Points, in no order, along strands that fork, close into loops and pass close to each other.
In the rows, zero is written as 128.
Points whose rows are less than 113 apart are linked; no others are. Some points are linked to none.
div: [112 141 171 152 137 177 123 138  98  82 175 138 129 150 148 192 131 105
 133 137 124 141 109 131]
lobut: [ 99  96 107 136 168 128 148  92 161  46 149 125 101 100 104 108 158 148
 143  85 107 173 148 162]
siz: [135 138 178 141 150 220 105 141 122 114 167 104 135 160 134 152 120 117
 132 135 147 128 126 159]
fem: [114 158 157 164  79  83 175 113 117  96 149 172 131 150 142 153 126  97
 158 116 112 138  86 149]
nipaf: [107  86 147 136 201 205 165 118 158  62 144  88 112 142 110  90 147 156
 156 120 129 175 162 212]
las: [186 132 116  99 104 110  84 130 145 148  80 134 137 116 131 143 110 166
 182 143 112 109 109  87]
Datu: [122 136  83  91  96  91  88 114 146  90 116 129 110  94 133  98 163 145
 150  72  97 156 118  61]
fofe: [ 79 143 102 133 109  72 120 129  80 134 109 154 133  87 101 127 177 110
 123 136 104 121  96  56]
tika: [136 130 181 137 108 166 170 115 150 113 157 138 115 175 144 128  80 129
 118  92 135 134 128 190]
nameb: [ 93 157 143 161 129 142 106 129 117  29 191 125 133 163 152 145 191 143
 185  95 126 151 109 142]
padu: [118 152 114 171 142 129 118 123 131 111 159 118 139 110 130 124 174 142
 120 115 132 119 139 131]
gesi: [173 117  85 104 142 118 103 149 138 224  91 113 131 111 123 108  86 134
 107 133 133 123 192 130]
zoz: [138 154 115 105  83  80 118 110 147  88 118 146 116 115 138 126 155 133
 159  87  98 147  97  84]
rof: [136 113 198 152 126 186 165 123 113 131 108 126 120 158  91 129 116 154
 168 135 115 122 125 170]
vogi: [145 164 132 151 122 164  84 136 125 133 151 104 141 140 137 111 176 150
 141 110 143  91 127 125]
puba: [173 149 156 133  57  99 151 116 141 147  89 161 148 166 137 122  91 147
 163 115 130  84 108 150]
Sune: [148  88 114  92 142 115 155 150 128 232 102 134 130 160 141 158  33  81
  83 184 191 118 154 153]
nibus: [144 131 171 133 179 234 108 151 118 108 161  68 142 154 131 101 144 141
 109 144 155 137 147 166]
Rupam: [103  77 116  91 158 112 168 130 137 183 108 132 100 106 111 127  69 110
  59 161 131 152 161 123]
faled: [ 89 118 113 136 108  72 153 129  77 155  95 160 136 103 107 146 128 109
 118 159 110  94 114  97]
Luno: [ 64 132 141 154 170 159 134 131 130  16 191 104 115 150 150 114 189 124
 140  93 138 156 127 158]
fonar: [123 130 126 156 149 107 173 124 141 138 150 138 121 109 143 149 101 113
  87 137 135 131 132 155]
ketu: [109 118  92  51  85  67  94 138 102 162  84 148 124 113 128 120 106 129
 119 123  87 139 118  63]
lefa: [153 121 152 121 178 234 100 143 111 161 135  75 136 123 116  91 135 108
  87 176 157 144 160 145]
reku: [121 130 112  87 103 104  87 139 112 141 156 148 132 117 146 175 101  88
  98 144 121 145 111  86]
Lome: [178 121  97 121 130 107 107 130 136 199  87 126 140 105 110 141 116 156
 146 153 129  94 151 109]
gidu: [105  83 109  95 149  89 176 138 112 220  93 151 115 133 116 142  57  93
  61 168 156 119 146 129]
pefas: [104 127 138 114 123 141 104 135 107 102 167 137 128 120 150 195 113  88
 111 149 117 145  89  97]
Sal: [118 152 139 168 203 193 165 158 166 153 124  74 134 118 125  71 121 101
  51 174 167 156 169 153]
solan: [160 163 168 142  75 130 137 120 140 101 105 146 142 170 140 134 130 161
 199 113 110  99  96 142]
nilen: [133 143 125 117 122 164  80 127 139 104 131  87 132 134 128  77 198 182
 164  91 133 103 136 119]
Netet: [151 127 150 153 201 221 147 158 132 172 115  78 136 119 105  85 116  94
  80 207 168 153 167 160]
repu: [156 152 135 131  81 100 128 130 135 163 126 150 142 156 141 135  99 117
 118 107 125 103 127 132]
Tupa: [ 88 126 145 138 180 161 188 130 176  91 141 108 104 119 132  82 110 112
  59 109 138 160 147 166]
Nuzo: [117 162 174 125  73 138 128 133 109  96 120 126 135 177 137 113 172 158
 174 105 114  86  85 135]
Vazo: [157 123  70  89  95  33  96 135 122 185  98 146 155 146 162 174  85 103
 141 184 158 101 117  91]
luren: [ 94 114 169 102 113 167 159 142 109 154 115 110 125 155 108  82 124 125
  89 109 121 110 138 159]
Vak: [166 170  90 130  66  21 129 118 141 146 117 165 147 119 167 144 121 101
 144 130 133 121 103  98]
somig: [133 116 101  92 126 134  82 126 147 111 125  99 111 107 119  85 171 176
 149  77 108 138 142 103]
dab: [169 152  66  88  91  20 106 131 123 160  84 161 150 124 160 160 115 109
 169 174 129 119  85  60]
dadus: [143 124  99  92 118 120 113 142 144 199 108 121 122 116 130  86 103 138
  81  94 117 129 172 123]
kaza: [ 97  85 153 150 156 155 145 110 100  83 120 133 124 109  80 129 149 141
 142 142  90 137 122 136]
met: [157  94 175 138  99 149 165 109 118 158  86 148 120 149  90 131  91 161
 184 139 113 119 118 154]
neguk: [ 92  82 143 149 188 152 177 108 154  45 139 109 108 124  90 102 157 152
 135 109 115 172 159 191]
gedaz: [149 185  83 137 101  89  83 136 126 153 147 132 137 112 157 128 155 110
 108  95 144 103 131  89]
Suf: [163 114 121 171 159 159  88 122 104 133 115 107 149 103  95 153 158 156
 173 164 122 104 126 114]
segab: [100 113 155 179 196 177 151 113  99 105 145 109 129 110  93 123 157 130
 113 163 127 137 144 153]
Tes: [151 172 115 205 126  86 137 118 143 114 141 147 143 116 134 138 163 134
 155 122 129 109 124 142]
kogev: [ 75 146 134 162 192 183 128 148 143  44 180  81 121 131 151  84 172 131
  94 109 164 158 143 155]
bidup: [102 122 168 149 148 157 186 129 158 108 148 131 113 138 137 130  98 109
  93 110 138 143 128 176]
muv: [ 92 117 149  95  97 140 142 139  95 158  96 124 124 146  98  79 149 150
 108 104  97  94 141 126]
Pudal: [130 108  97  87 104  71 139 132 132 162 141 157 123 128 161 173  76  79
  91 152 134 139 113  98]
ful: [154 124 143 148 157 151 145 145 140 180 142 123 127 132 130 152  82 103
 102 156 159 107 143 155]
lof: [129 111 120  78 133 152 103 132 145 152 142 116 110 113 134 122 105 133
  88 101 112 146 141 113]
laba: [101 106 104  79 107  55 132 138  99 186  75 160 130 118 112 132 100 118
 100 146 102 118 138  86]
Zumab: [170 130 104  89  68  41 123 127 126 188  95 174 157 177 165 164  55  97
 148 160 165  95 120 125]
Moti: [ 84 115 134 186 212 188 112 128 110  48 167  99 148 110 123 104 166 131
 104 154 148 163 147 140]
Zod: [185 102 165 121 110 139 160 124 121 209  79 137 130 145  90 124  75 143
 164 136 138 107 138 162]
forit: [ 85 143 148 103 123 172 143 144 128 107 153  98 118 160 138  81 157 135
  85  90 133 134 127 159]
borob: [130 130 196 144 121 187 168 121 131 117 142 118 121 184 125 118 126 155
 159 101 128 118 129 203]
kagi: [178 129 112 153 143 137  78 116 140 102 142 125 142  94 133 176 140 146
 169 145 123 125 118 108]
palas: [118 168  89 156 117 107  75 117 108  89 181 120 131  99 136 103 202 118
 151  94 142 142  97  66]
bif: [111 169  88 162 131  87  92 131 120 109 174 128 133  91 149 115 182 103
 105  92 150 124 124  89]
sipap: [ 97 128  88  81 109  70 109 162  82 210  89 143 150 136 126 136 104  95
  82 139 137  90 156  90]
meva: [176 131 156 146 147 195 121 134 128 160 153 116 134 148 124 184  83 108
 117 158 165 117 130 154]
Bafa: [117 115 128 119 104 120 127 101 140  53 122 130 118 130 126 111 173 160
 191  93  97 145  93 119]
dimo: [165 172  88 126  91  46 107 112 156 111 129 152 135  93 158 139 148 111
 179 115 117 149  88  78]
lotu: [ 99  84 144 109 131 149 136 113 126  75  94 121 112 129  90 116 159 165
 180 126  88 144 114 131]
Motom: [152 108 134 166 144 100 157  95 155  79 101 156 117 104  99 161 125 163
 198 151  99 139 109 131]
Fudi: [ 72 118 108 126 115  95 140 121  95 103 107 142 106  91 100  94 184 144
 119 103  99 126 120 101]
Bosis: [109 147 157 175 124 140 158 111 130  48 159 132 125 173 137 139 169 159
 192 101 116 133 120 174]
lunu: [103 123 139  85 132 194  95 143 126 118 153  98 115 129 144 117 125 120
  87  97 132 151 135 117]
Reg: [151 147 133 144 105 102 140 147 124 185 123 146 145 153 133 168  84  99
 113 157 158  89 129 144]
dut: [147 183  83  90  81  75  61 148 117 182 126 143 146 123 161 117 118 110
 110 102 142 104 138  67]
Neli: [118 115 118 137 115  83 168 120 139 132 165 167 111 121 160 167  75  86
  78 150 139 144 117 143]
rirop: [117  96 103 121 171 160 112 103 149  66 142  95 109  99 119  93 173 159
 132  90 122 161 154 121]
vid: [108 154 121 135 177 151 147 148 171 138 134  96 115 102 139  87 112 104
  45 118 150 140 160 135]
ziref: [123  82 124 118 138 113 159  98 169  95 126 150  94 101 115 135 116 136
 137  99  97 166 132 150]
novet: [ 97 151 158 117  76 154  95 140  77 106 141 134 135 166 136 130 169 133
 126 112 117 100  84  97]
vugi: [169 102  97  77 137 123 115 153 121 250  97 117 128 140 115 136  64 114
 102 174 153 116 175 145]
neba: [149 130 146 179 135 148 113 141  89 151 104 125 160 130 100 163 134 141
 162 182 130  77 118 113]
fopi: [189 130 108 116 118 134  69 121 147 103 105 129 148 103 144 145 144 167
 198 133 107 114 101  78]
lolar: [ 98 104 110 116 118  81 161  99 126 110  98 154 101  89  84 106 140 143
 127 104  86 142 126 121]
biv: [153 100 111 146 121  69 148  92 165 128 148 164 122 111 161 205  84 109
 136 174 136 147 106 141]

A piece is all that can be reached along the links. How many separate loops has the piece of each point below (a circle has one, a figure eight two, a Y none), and how many tips (points with one link)?
nipaf -> loops 0, tips 8
muv -> loops 0, tips 3
Nuzo -> loops 2, tips 3

How many points has the smallest loop of links through each point below? Write - if it is on no loop.
bidup -> 11
ful -> 9
rof -> -
